A landscape with many peaks, sampled at points; each row gives a point and its height.
A climber steps from a point to the highest of its 6 nearest points, and stops where none of them is higher. Distance is the straight distance between rows; heights are no part of it.
j589 h=5.36: [135, 126, 133,  75,  98, 175, 102, 148, 108,  66, 124,  95, 154, 162, 144,
 173,  92, 145, 139, 158, 122, 115, 117,  93, 102, 129, 129, 124, 135]
j593 h=5.02: [123, 196, 138, 164, 182, 126, 202, 117, 141, 114, 171,  95, 137, 120,  82,
 145, 175,  98, 152, 158, 132, 167, 144, 141, 109, 153, 112, 133, 134]
j472 h=0.73: [140, 192, 144, 128, 180, 153, 181,  83, 122, 146, 190, 170, 104, 135,  60,
 122, 122, 158, 184, 193, 143, 207, 159, 134, 136, 155, 124,  94, 134]
j12 h=7.05: [117, 114, 114, 153, 138, 111, 132, 145, 148, 124, 114,  99, 144, 109, 147,
 130, 135,  92, 113, 117, 108, 105, 122, 121, 106, 130, 101, 169, 111]
j352 h=1.85: [145, 177, 147, 164, 185, 143, 183, 113, 113, 152, 147, 120, 145, 113, 102,
 167, 112, 143, 168, 151, 147, 161, 124, 129, 124, 145, 116, 132,  97]
j369 h=5.15: [135, 122, 120, 136, 118, 154, 105, 123, 115, 136, 118, 143, 149, 126, 142,
 140,  92, 141, 147, 140, 135, 127, 128, 110, 149, 145, 121, 135, 126]
j895 h=6.61: [150, 153, 151, 148, 181, 143, 172, 162, 129, 137, 138, 101, 172, 118, 134,
 174, 120, 121, 149, 152, 131, 124, 135, 105,  98, 155, 102, 160, 110]
j807 h=6.05: [121, 117, 124, 148, 128,  90, 142, 106, 148, 153, 118, 154, 100,  95, 112,
  83, 170,  93,  97, 100, 130, 133, 135, 167, 126, 121, 129, 136, 112]
j422 h=5.38: [130, 127, 135, 110, 121, 171, 109, 152, 117,  78, 115,  85, 165, 148, 150,
 159, 103, 126, 136, 158, 120, 118, 125,  94, 102, 141, 112, 147, 131]
j82 h=5.24: [123, 109, 101, 111,  84, 155,  73, 114, 105, 113, 109, 133, 148, 139, 139,
 137,  83, 155, 126, 138, 123, 135, 126, 119, 156, 128, 142, 124, 146]
j526 h=5.66: [ 92,  98, 117, 110,  84, 103,  96, 160, 174,  40, 132,  51, 117, 161, 145,
 126, 170,  81, 101,  98, 106,  79, 112, 111,  81, 110, 111, 167, 135]
j328 h=7.31: [146, 140, 130,  98, 112, 182,  86, 124,  92, 116, 120, 134, 162, 149, 142,
 166,  72, 166, 155, 159, 135, 136, 127, 108, 149, 143, 137, 113, 116]
j75 h=6.40: [145, 165, 163, 138, 186, 160, 172, 189, 132, 130, 115,  87, 163, 115, 135,
 179, 105, 137, 151, 169, 132, 122, 136,  96,  89, 150, 102, 146, 121]
j291 h=5.71: [116, 208, 166, 161, 193, 136, 212, 156, 143,  95, 176,  71, 142,  99,  91,
 162, 181,  93, 161, 162, 125, 159, 132, 124,  95, 147, 109, 149, 130]
j619 h=5.68: [122, 138, 157,  90, 129, 148, 119, 195, 130,  64, 125,  63, 155, 152, 147,
 172, 135, 131, 114, 159, 108,  92, 127,  81,  70, 142,  98, 165, 153]
j146 h=6.19: [119,  87, 125, 121,  89,  41,  93, 127, 138, 174, 115, 216,  73, 122, 162,
  66, 157, 120,  85,  75, 158,  96, 146, 162, 187,  74, 172, 101, 153]
j285 h=5.42: [119,  99,  91,  91,  58, 132,  63, 113, 110,  88, 102, 124, 130, 167, 148,
 129, 109, 136, 112, 104, 115, 133, 102, 137, 135, 121, 146, 101, 144]
j561 h=5.57: [127, 193, 147, 152, 183, 120, 197, 135, 133, 126, 161, 103, 144,  96,  97,
 154, 159,  99, 148, 150, 130, 163, 130, 133, 101, 148, 113, 134, 124]
j939 h=6.46: [109, 183, 157, 161, 178, 123, 197, 165, 151, 123, 141,  75, 155, 104, 118,
 168, 173,  96, 138, 131, 116, 127, 126, 130,  84, 144,  98, 151, 110]
j764 h=6.43: [146, 158, 177, 112, 202, 166, 158, 227, 129, 107, 112,  72, 164, 119, 149,
 198,  94, 151, 151, 181, 135, 125, 135,  70,  79, 155, 107, 157, 127]
j822 h=4.42: [146, 121, 135,  92, 106, 190,  92, 137,  96,  99, 120, 104, 157, 154, 149,
 170,  71, 176, 149, 158, 132, 138, 121,  96, 124, 143, 125, 116, 134]
j13 h=3.47: [154, 134, 139,  95, 112, 207, 105, 133,  90, 121, 115, 131, 165, 155, 144,
 183,  45, 193, 163, 172, 132, 135, 127, 110, 151, 146, 149, 104, 114]
j384 h=3.49: [156, 131, 144, 140, 149, 139, 131,  97, 104, 185, 133, 191, 135, 119, 116,
 114,  77, 168, 151, 142, 149, 144, 140, 121, 162, 138, 142, 123, 106]
j797 h=4.50: [108,  87,  97, 142,  86, 112,  84, 140, 169,  94,  99,  88, 104, 137, 151,
 107, 157,  77, 101,  80, 100, 103, 128, 137, 112, 113, 103, 175, 138]
j638 h=6.30: [120, 109, 125, 118, 119, 142, 109, 167, 152,  79, 118,  72, 152, 150, 156,
 148, 138, 107, 115, 117, 103,  90, 119, 100,  91, 127, 103, 170, 132]
j460 h=5.19: [106,  89,  95, 121,  98, 117,  85, 152, 167,  80, 110,  77, 120, 144, 155,
 125, 149,  90,  99, 106,  96, 101, 121, 131, 108, 114, 103, 157, 139]
j463 h=5.67: [144, 129, 132, 148, 132, 120, 118, 105, 110, 188, 125, 187, 122, 115, 121,
 105, 101, 154, 139, 116, 145, 134, 129, 127, 155, 131, 145, 123, 122]
j73 h=7.04: [128, 162, 151, 147, 183, 138, 179, 171, 126, 129, 126,  69, 173, 106, 124,
 170, 142, 108, 139, 149, 117, 114, 127, 103,  83, 145,  98, 168, 115]
j983 h=6.84: [130, 119, 121, 162, 148, 126, 155, 135, 137, 138, 115, 109, 147, 108, 138,
 126, 128, 109, 122, 112, 123, 119, 132, 135, 113, 127, 101, 155, 109]
j973 h=5.16: [114,  96, 101, 157, 114,  97, 115, 126, 161, 127,  91, 110, 105, 118, 149,
  97, 162,  70,  93,  78, 122, 103, 135, 153, 127, 111, 109, 157, 129]
j885 h=6.75: [130,  99, 117, 148, 113, 121, 106, 110, 122, 160,  98, 151, 128, 120, 141,
 108, 113, 127, 121, 115, 128, 118, 134, 137, 151, 130, 117, 143, 122]
j791 h=5.56: [134, 127, 133, 161, 148, 127, 156, 113, 117, 158, 122, 143, 142, 113, 126,
 122, 120, 133, 134, 124, 135, 134, 120, 125, 135, 139, 106, 135, 116]
j751 h=5.59: [120,  83, 106,  81,  63, 134,  47, 109,  99, 138, 108, 170, 130, 138, 141,
 116,  89, 178, 119, 121, 120, 136, 102, 132, 188, 109, 169,  79, 147]
j441 h=4.60: [126, 100, 108, 150, 108,  63, 120, 118, 158, 149,  98, 144,  81, 107, 132,
  65, 188,  64,  77,  66, 132, 114, 138, 178, 152, 104, 131, 124, 127]
j413 h=4.03: [ 98,  94, 106, 164, 127,  88, 131, 134, 176, 119,  98,  90, 110, 106, 147,
  94, 174,  62,  87,  69, 107,  97, 128, 157, 113, 115,  94, 164, 125]
j93 h=5.78: [138, 130, 148,  86, 135, 180, 103, 175, 120,  81, 124,  76, 157, 148, 146,
 182,  96, 144, 147, 171, 129, 111, 130,  85,  93, 140, 107, 138, 137]
j233 h=6.94: [125, 136, 111, 168, 137,  98, 151,  91, 145, 148, 132, 129, 120, 100, 105,
  91, 178,  85, 100, 111, 125, 139, 126, 160, 126, 115, 122, 127, 120]
j354 h=3.12: [128, 195, 142, 150, 189, 138, 200,  98, 126, 129, 176, 121, 132, 118,  72,
 141, 144, 129, 170, 179, 135, 182, 139, 121, 123, 150, 124, 118, 119]
j289 h=5.14: [132, 166, 133, 169, 183, 124, 181, 110, 132, 126, 147, 111, 138, 105, 107,
 135, 169,  98, 142, 131, 125, 155, 123, 148, 109, 145, 117, 133, 107]
j702 h=6.23: [128, 120, 112, 152, 132, 141, 138, 124, 130, 131, 111, 118, 154, 111, 146,
 129, 118, 125, 130, 129, 121, 123, 127, 127, 132, 139, 100, 151, 119]
j404 h=3.68: [149, 161, 157, 142, 184, 186, 163, 168, 118, 141, 114, 114, 160, 117, 139,
 172,  82, 162, 169, 173, 158, 139, 128,  90, 113, 155, 121, 135, 115]
j45 h=7.98: [111,  99, 109,  84,  80, 134,  85, 128, 125,  44, 133,  82, 140, 187, 153,
 153, 132, 131, 102, 112, 111, 104, 100, 112,  90, 115, 134, 125, 130]
j951 h=4.95: [100,  95, 115, 135, 105, 103, 110, 174, 178,  84, 114,  52, 129, 142, 146,
 125, 172,  73, 102,  96,  87,  79, 122, 124,  85, 121,  91, 188, 130]
j803 h=8.02: [130, 130, 133, 119, 120,  49, 143, 102, 141, 175, 155, 201,  66, 116, 113,
  49, 189,  92,  75,  98, 146, 132, 161, 193, 147,  90, 164,  77, 152]
j120 h=7.24: [121, 100, 112, 152, 119, 110, 115, 112, 139, 134, 100, 133, 127, 126, 141,
 107, 125, 106, 109,  93, 114, 121, 132, 138, 134, 124, 109, 146, 125]
j264 h=6.68: [140, 170, 174, 139, 207, 142, 195, 194, 134, 126, 128,  71, 159, 103, 137,
 178, 132, 129, 145, 168, 131, 130, 130,  97,  74, 150, 101, 156, 118]
j605 h=6.08: [112,  81,  88,  87,  51, 101,  74, 110, 131,  52, 118, 102, 121, 178, 147,
 128, 141, 119, 101,  84, 109, 117,  86, 140, 107, 106, 148,  96, 127]
j95 h=5.30: [135, 111, 123, 132, 110, 145,  92, 104, 102, 161, 109, 182, 132, 126, 129,
 114,  88, 173, 145, 128, 132, 127, 133, 119, 168, 129, 136, 121, 132]
j546 h=5.70: [125,  98,  97,  90,  73, 141,  71, 108,  97,  90, 119, 115, 149, 167, 144,
 143, 111, 143, 119, 124, 118, 129, 103, 123, 127, 128, 144, 105, 135]
j821 h=5.97: [139, 138, 138, 114, 134,  86, 148,  80, 127, 184, 178, 204,  81, 117,  87,
  57, 150, 144, 116, 133, 141, 151, 153, 162, 147, 104, 156,  78, 139]
j320 h=6.71: [114,  91,  97, 127, 102, 128,  88, 128, 129, 124, 110, 135, 124, 126, 151,
 111, 125, 121, 113, 106, 117, 118, 127, 135, 151, 121, 122, 139, 135]
j374 h=5.58: [152, 115, 144, 134, 129, 118, 115, 105, 102, 199, 138, 216, 116, 121, 114,
  97,  98, 190, 135, 132, 140, 133, 128, 120, 173, 122, 155, 105, 125]
j407 h=6.44: [122, 106, 130, 120, 104,  54, 118, 111, 130, 191, 130, 216,  76, 113, 146,
  57, 156, 135,  82,  93, 158, 107, 151, 162, 174,  85, 174, 107, 143]
j900 h=5.40: [108,  77,  90, 127,  79,  85,  76, 122, 144, 133,  84, 154,  77, 129, 155,
  81, 146, 100,  93,  75, 121, 110, 128, 156, 162, 102, 143, 132, 149]
j480 h=6.59: [130, 148, 158, 116, 177, 154, 159, 204, 133, 113, 116,  71, 156, 118, 143,
 177, 122, 127, 138, 159, 120, 109, 129,  80,  84, 147,  98, 170, 128]
j717 h=2.85: [147, 149, 141, 131, 155, 125, 157,  82,  99, 185, 161, 211, 103, 123,  82,
  95, 107, 165, 155, 147, 146, 160, 139, 129, 149, 129, 152,  87, 105]
j448 h=5.50: [122, 119, 118, 152, 138,  74, 145,  98, 144, 157, 122, 153,  82, 109, 109,
  63, 186,  74,  86,  83, 136, 128, 141, 178, 134, 104, 132, 121, 127]
j3 h=6.28: [132, 211, 189, 144, 225, 146, 221, 189, 137, 121, 155,  72, 146,  94, 108,
 197, 148, 132, 171, 184, 132, 160, 137, 103,  90, 153, 111, 129, 126]
j762 h=5.69: [126, 102, 118, 109,  84, 128,  79, 114, 103, 161, 113, 191, 132, 123, 136,
 101,  90, 180, 126, 109, 141, 115, 128, 128, 200, 113, 160, 111, 150]
j416 h=6.38: [132, 104, 107,  84,  80, 157,  93, 130, 103,  69, 126,  92, 148, 169, 144,
 156,  98, 142, 123, 134, 116, 116, 104, 111, 111, 120, 140, 112, 130]
j307 h=5.83: [119,  96,  97, 116,  81, 126,  58, 103, 109, 130, 103, 161, 129, 136, 142,
  99, 101, 147, 114, 108, 132, 124, 130, 149, 177, 120, 151, 111, 148]
j667 h=6.09: [123, 103, 107, 144, 107,  80, 127, 107, 147, 159, 101, 167,  85,  97, 145,
  73, 161, 103,  93,  87, 131, 117, 132, 166, 155, 102, 140, 126, 132]
j492 h=5.60: [135, 148, 136, 121, 144,  88, 153,  78, 114, 172, 164, 202,  88, 116,  76,
  76, 150, 138, 124, 131, 131, 156, 140, 157, 142, 117, 153,  95, 131]
j765 h=3.76: [ 96, 120, 100, 185, 139,  75, 157, 130, 179, 122, 110,  82,  99, 108, 129,
  93, 212,  49,  87,  74, 103, 113, 127, 171, 106, 126, 107, 148, 116]
j64 h=8.16: [124, 133, 133, 156, 158, 122, 158, 165, 150, 121, 123,  83, 156, 113, 141,
 143, 143, 102, 116, 125, 100, 105, 120, 113,  91, 131,  96, 176, 108]
j170 h=6.27: [107, 109, 124, 145, 134, 118, 147, 163, 169, 110, 120,  67, 138, 109, 144,
 130, 164,  76, 101, 102, 102,  79, 134, 122,  79, 121,  93, 191, 119]
j153 h=5.22: [100,  71,  81,  94,  47,  99,  45, 121, 138, 102,  99, 137,  80, 153, 164,
  96, 137, 110,  87,  74, 117, 121, 107, 164, 166, 103, 160,  96, 168]
j578 h=0.52: [161, 178, 143, 152, 179, 162, 193, 117, 109, 162, 146, 144, 139, 128, 101,
 165, 106, 158, 179, 163, 154, 170, 123, 118, 132, 155, 128, 115,  93]
j258 h=6.76: [ 93, 145, 131, 178, 159,  87, 183, 139, 163, 126, 137,  64, 133,  97, 118,
 119, 201,  53,  92,  96, 100, 118, 128, 163,  89, 122, 103, 160, 120]
j596 h=2.52: [135, 177, 139, 150, 173, 117, 174,  83, 128, 152, 178, 159, 115, 120,  65,
 119, 138, 136, 158, 158, 132, 194, 141, 152, 128, 147, 126, 106, 124]
j674 h=6.24: [146, 149, 190,  84, 160, 175, 130, 215, 132,  79, 119,  70, 145, 133, 142,
 197, 111, 166, 151, 177, 130, 103, 123,  73,  69, 161, 106, 144, 139]
j97 h=5.13: [100,  70,  93,  75,  50,  94,  42, 129, 131, 130, 112, 169,  82, 131, 166,
  78, 142, 134,  83,  80, 119, 110, 108, 160, 194,  90, 186,  76, 171]
j684 h=3.10: [151, 180, 159, 155, 209, 168, 199, 136, 119, 145, 138, 113, 148, 107, 110,
 183, 112, 146, 185, 160, 150, 169, 135, 113, 110, 150, 123, 126, 102]
j312 h=2.42: [160, 133, 145, 143, 141, 142, 146,  91, 101, 199, 144, 201, 135, 137, 102,
 122,  90, 187, 171, 145, 150, 143, 130, 118, 156, 141, 141, 102, 102]
j125 h=8.57: [114, 131, 117, 177, 143,  74, 156, 102, 150, 145, 112, 122, 104, 102, 112,
  87, 184,  65,  98,  95, 123, 127, 132, 180, 135, 122, 118, 135, 116]
j14 h=5.55: [104,  86,  97,  79,  48, 129,  55, 109, 112, 119, 106, 174, 105, 131, 151,
 108, 113, 155,  95,  91, 120, 114, 114, 152, 176, 109, 172,  90, 161]
j57 h=6.93: [118, 109, 111, 127, 115, 146,  97, 138, 132, 111, 102, 112, 156, 130, 153,
 130, 109, 123, 116, 124, 114, 116, 118, 120, 121, 124, 104, 152, 135]
j687 h=4.38: [140, 161, 127, 143, 153, 110, 171,  79, 108, 158, 168, 170, 111, 106,  84,
  96, 148, 126, 140, 135, 138, 170, 137, 151, 131, 134, 134, 110, 119]
j945 h=6.29: [138, 113, 125, 141, 119, 106, 126,  94, 123, 182, 117, 187, 121, 113, 119,
  75, 123, 139, 112, 110, 139, 128, 124, 142, 161, 112, 140, 117, 130]
j196 h=6.69: [127, 110, 115, 150, 123, 100, 130, 103, 136, 161, 104, 156, 114, 109, 132,
  96, 141, 118, 110,  99, 136, 123, 130, 142, 142, 119, 122, 140, 132]
j188 h=7.61: [104,  89,  99,  95,  60, 112,  88, 128, 153,  28, 129,  75, 115, 184, 158,
 144, 160,  96, 100,  85, 113, 104,  91, 120,  92,  97, 138, 123, 133]
j497 h=6.33: [111, 116, 117, 169, 139, 105, 144, 127, 155, 124, 113,  87, 128, 110, 139,
 119, 167,  73, 105, 102, 115, 103, 131, 143, 107, 121, 102, 166, 121]
j579 h=4.52: [145, 122, 121, 113, 105, 166,  87, 121,  99, 135, 111, 138, 153, 153, 141,
 148,  76, 166, 150, 142, 136, 151, 119, 111, 148, 134, 131, 124, 130]
j800 h=5.81: [106, 118, 144,  93, 101, 141,  94, 169, 143,  48, 133,  60, 141, 155, 148,
 150, 141, 120, 111, 129, 103,  76, 112,  89,  69, 125, 106, 159, 135]
j778 h=6.00: [ 98,  82,  85, 108,  66, 113,  78, 133, 152,  58, 112,  83, 118, 163, 157,
 114, 146,  89, 103, 107, 111, 102, 111, 126, 113, 116, 123, 138, 141]
j219 h=5.94: [ 95, 113, 121,  99,  66, 113,  90, 154, 161,  25, 136,  43, 127, 175, 136,
 153, 171, 100,  99, 103, 110,  81,  91, 112,  73, 101, 117, 155, 126]
j499 h=6.02: [129,  94, 108, 116, 100,  95,  81, 113, 127, 155,  98, 188, 100, 118, 141,
  86, 121, 127,  98, 101, 133, 117, 128, 144, 171, 107, 141, 126, 150]
j612 h=5.17: [109,  83,  89, 140,  89, 106,  98, 122, 160, 122,  86, 126, 102, 136, 146,
  98, 157,  84,  96,  88, 116, 104, 133, 143, 131, 118, 120, 152, 143]
j935 h=5.74: [119, 155, 138, 165, 163, 103, 173, 121, 142, 130, 145,  92, 139,  96, 112,
 138, 170,  89, 129, 122, 124, 136, 129, 146, 105, 131, 107, 150, 112]
j738 h=6.06: [105,  70,  90, 110,  73, 121,  66, 114, 140, 112,  87, 131,  97, 149, 155,
  92, 132, 109,  92,  87, 118, 112, 126, 157, 156, 112, 133, 138, 149]
j230 h=6.17: [117,  91, 120, 130, 104,  68,  98, 114, 128, 180, 107, 188,  88, 109, 147,
  59, 153, 112,  88,  80, 147, 104, 130, 170, 167,  91, 157, 114, 144]
j857 h=4.55: [157, 112, 145, 130, 121, 142, 108, 109,  93, 184, 126, 200, 139, 119, 111,
 117,  74, 193, 168, 144, 145, 140, 136, 113, 180, 145, 147, 115, 115]
j645 h=8.17: [111, 104, 100, 146, 118, 111, 119, 130, 140, 124, 104, 111, 142, 117, 138,
 121, 140,  93, 114, 101, 104, 119, 128, 126, 121, 119,  99, 160, 129]
j891 h=5.88: [123, 215, 181, 154, 216, 145, 213, 177, 148, 104, 165,  69, 151, 100,  77,
 186, 159, 107, 164, 176, 136, 163, 135, 121,  89, 158, 104, 141, 131]
j373 h=2.31: [155, 138, 143, 128, 134, 197, 121, 120,  95, 167, 127, 169, 157, 144, 137,
 167,  44, 188, 187, 159, 143, 138, 136, 100, 167, 156, 141, 113, 104]
j875 h=6.60: [150, 176, 149, 143, 181, 145, 187,  99, 101, 162, 176, 156, 122, 123,  71,
 160, 108, 150, 180, 160, 147, 187, 134, 130, 134, 150, 132, 103, 106]
j503 h=6.10: [156, 156, 165, 106, 175, 198, 145, 207, 118, 101, 112,  76, 158, 129, 155,
 201,  78, 171, 161, 192, 136, 112, 130,  74,  88, 159, 108, 138, 127]
j508 h=5.79: [115,  70, 109, 108,  67,  80,  55, 130, 128, 158, 105, 193,  79, 120, 164,
  69, 139, 127,  83,  79, 137,  91, 126, 160, 201,  88, 168, 103, 174]
j701 h=3.75: [128, 177, 141, 152, 168, 124, 181,  93, 130, 131, 174, 133, 112, 113,  73,
 117, 162, 119, 150, 157, 132, 184, 149, 153, 125, 146, 115, 113, 129]
j704 h=6.22: [130,  89, 104, 156, 110,  93, 115, 118, 147, 143,  98, 150, 101, 107, 137,
  80, 158,  96, 102,  83, 128, 110, 134, 156, 146, 113, 116, 153, 136]
j351 h=0.48: [161, 173, 149, 132, 170, 144, 178,  88, 104, 172, 171, 176, 116, 131,  73,
 126, 112, 164, 173, 159, 146, 178, 137, 131, 143, 149, 140,  94, 104]
j782 h=7.13: [124, 136, 134, 137, 147, 139, 133, 169, 143, 110, 125,  87, 158, 127, 153,
 160, 125, 114, 138, 143, 110,  98, 134, 101,  96, 143,  96, 172, 123]
j434 h=2.20: [157, 154, 149, 138, 159, 196, 148, 144, 103, 145, 116, 131, 158, 135, 142,
 174,  67, 165, 182, 169, 147, 139, 134,  90, 131, 152, 121, 135, 107]
j685 h=5.03: [102,  70,  84,  90,  43, 117,  63, 114, 118,  90, 124, 121, 105, 163, 158,
 123, 129, 131,  93,  87, 112, 125,  94, 150, 149, 107, 164,  88, 152]
j838 h=6.18: [140, 103, 125, 120, 111,  88, 105,  98, 117, 186, 127, 204, 107, 116, 131,
  74, 120, 156, 110, 110, 152, 121, 138, 139, 169,  97, 158, 102, 141]
j604 h=5.12: [151, 151, 153, 130, 166, 185, 150, 168, 119, 127, 112, 100, 175, 132, 142,
 182,  81, 154, 164, 165, 143, 115, 140,  86, 112, 141, 113, 139, 117]
j678 h=3.95: [131, 169, 135, 108, 157, 114, 160,  78, 131, 171, 190, 186,  85, 120,  60,
  81, 141, 148, 146, 176, 133, 174, 164, 151, 137, 131, 138,  88, 140]
j552 h=0.17: [157, 144, 149, 150, 159, 160, 161, 106,  99, 177, 138, 183, 135, 133,  94,
 145,  81, 181, 177, 155, 153, 162, 133, 113, 148, 156, 141, 110,  93]
j245 h=3.98: [153, 137, 139, 137, 143, 176, 133, 140, 116, 125, 112, 117, 163, 136, 151,
 168,  82, 152, 161, 154, 142, 136, 139,  99, 125, 154, 115, 148, 119]
j445 h=5.18: [131, 105, 109,  88,  69, 159,  71, 114,  95, 117, 119, 148, 142, 151, 137,
 130,  81, 166, 137, 137, 133, 129, 112, 120, 163, 142, 159, 100, 145]
j607 h=5.39: [127, 102, 113,  82,  72, 160,  84, 115,  96,  93, 120, 114, 154, 154, 146,
 159,  91, 154, 140, 144, 112, 137, 116, 108, 136, 126, 143,  93, 132]
j39 h=6.62: [133, 129, 140, 111, 121,  56, 145,  91, 126, 186, 175, 203,  72, 120, 104,
  60, 163, 128,  99, 115, 147, 137, 161, 174, 152,  88, 180,  74, 145]
j574 h=1.75: [150, 162, 145, 119, 160, 135, 164,  80,  95, 186, 186, 202,  90, 145,  58,
 107, 104, 190, 172, 175, 141, 168, 142, 132, 148, 144, 155,  72, 107]
j917 h=6.79: [154, 128, 137, 113, 107, 196,  83, 109,  89, 162, 119, 182, 152, 147, 122,
 151,  44, 224, 175, 150, 144, 148, 128, 101, 192, 152, 174,  90, 116]
j815 h=5.82: [144, 135, 127, 146, 157, 150, 152, 146, 125, 143, 124, 110, 158, 114, 145,
 150, 106, 126, 146, 145, 140, 120, 123, 115, 109, 138, 106, 152, 122]
j23 h=5.87: [123, 121, 134,  91, 103, 141, 109, 169, 128,  54, 134,  67, 155, 160, 143,
 167, 144, 120, 110, 141, 113,  91, 114,  93,  74, 133, 117, 145, 135]
j417 h=1.40: [151, 170, 134, 147, 160, 134, 174,  98, 107, 176, 160, 164, 119, 120,  84,
 136, 121, 146, 163, 149, 141, 163, 132, 131, 138, 143, 131, 110,  98]
j117 h=4.56: [ 86,  83, 102, 146, 110, 100, 123, 155, 197,  97, 108,  59, 110, 134, 152,
 112, 174,  55,  98,  88,  97,  79, 131, 128,  82, 116,  93, 185, 129]
j944 h=4.72: [107,  79,  76,  73,  32, 107,  49, 113, 113, 116, 112, 156,  91, 143, 156,
 106, 122, 153,  87,  75, 117, 120,  87, 152, 172,  90, 185,  59, 154]
j636 h=6.57: [ 96,  96, 111,  94,  77, 120,  90, 146, 149,  56, 123,  69, 135, 173, 152,
 132, 136, 102, 102, 109, 106,  98, 109, 113,  81, 115, 115, 143, 136]
j733 h=6.95: [154, 146, 165, 103, 152, 212, 118, 162, 110,  92, 122,  99, 159, 146, 148,
 195,  56, 181, 171, 190, 144, 125, 133,  81, 108, 143, 129, 115, 124]
j662 h=5.29: [ 95,  76,  86, 118,  80, 110,  72, 138, 163,  74,  99,  83, 115, 151, 156,
 118, 142,  88,  96,  89, 100,  97, 120, 133, 122, 109, 114, 155, 146]
j376 h=4.88: [146, 140, 143, 119, 143, 107, 159,  81, 104, 194, 180, 218,  94, 120,  81,
  82, 128, 170, 133, 138, 147, 159, 144, 151, 159, 111, 167,  75, 125]
j388 h=6.04: [143, 147, 165,  67, 143, 180, 109, 193, 121,  69, 132,  62, 152, 150, 146,
 190, 121, 154, 135, 177, 127, 103, 121,  73,  75, 146, 122, 144, 134]
j511 h=5.95: [137, 126, 132, 148, 131,  84, 150,  95, 133, 174, 125, 176, 102, 108, 106,
  74, 155, 102, 101, 100, 138, 137, 136, 157, 141, 115, 134, 110, 126]
j262 h=5.86: [127, 121, 125, 114, 106, 172,  98, 128, 111,  97, 110, 107, 160, 144, 146,
 160,  92, 143, 133, 146, 127, 119, 128, 105, 129, 130, 124, 136, 135]
j799 h=5.96: [113,  91, 119, 112,  75,  87,  61, 115, 116, 164, 113, 198, 101, 116, 160,
  70, 128, 141,  94,  93, 147, 102, 135, 150, 198,  93, 170, 111, 163]
j569 h=6.25: [132, 153, 131, 119, 132,  82, 154,  75, 136, 162, 172, 176,  71, 113,  88,
  55, 167, 121, 107, 120, 137, 152, 157, 170, 147, 101, 150, 101, 148]
j930 h=6.45: [118, 113, 134,  90,  88, 137, 102, 156, 143,  33, 139,  57, 144, 178, 141,
 157, 153, 112, 108, 117, 112,  92,  98,  89,  74, 123, 127, 144, 136]
j970 h=4.98: [137, 199, 166, 161, 202, 146, 220, 151, 124, 115, 175, 101, 148, 115,  99,
 175, 130, 119, 173, 178, 137, 174, 130, 111, 113, 153, 119, 132, 121]
j317 h=5.73: [137, 150, 131, 164, 158, 111, 169, 110, 123, 153, 135, 127, 136, 101, 114,
 129, 153, 105, 132, 125, 127, 138, 126, 135, 118, 140, 112, 142, 110]
j533 h=4.31: [147, 130, 137,  97,  98, 191,  90, 114,  93, 131, 126, 152, 152, 155, 137,
 166,  43, 194, 162, 162, 139, 151, 121, 103, 174, 135, 154, 100, 124]
j362 h=5.84: [108, 159, 134, 168, 172, 103, 181, 149, 159, 123, 144,  72, 139,  92, 112,
 143, 174,  70, 106, 115, 114, 122, 135, 140,  89, 131, 104, 157, 108]
j458 h=3.41: [154, 132, 148, 137, 146, 174, 126, 103,  89, 193, 143, 212, 135, 148, 109,
 141,  50, 214, 186, 158, 155, 141, 141, 116, 186, 148, 164,  89,  95]
j789 h=5.53: [131, 205, 162, 148, 201, 136, 214, 145, 136, 120, 170,  85, 151, 102,  96,
 174, 165, 112, 157, 173, 143, 172, 136, 123, 110, 142, 112, 130, 126]
j572 h=5.93: [121, 150, 121, 152, 150, 102, 171,  88, 139, 145, 149, 143, 100,  94,  91,
  92, 172,  97, 119, 117, 129, 151, 140, 170, 125, 142, 117, 121, 125]

Call two points neighbours if one is among the 6 nearest of the other. Go from one point of each pair to the other, from neighbour to neighbour, staying as high as possible. Name the lowest point that can't be avoided.
j45 / j803 | j838
j64 / j645 | j12
j875 / j125 | j354
j733 / j803 | j503
j645 / j45 | j638
j733 / j328 | j262

For each start below, name the point where the climber stops.
j499 | j645
j717 | j803
j970 | j64
j384 | j645
j891 | j64
j789 | j64
j312 | j803
j574 | j803
j857 | j645
j944 | j645
j97 | j803
j388 | j64
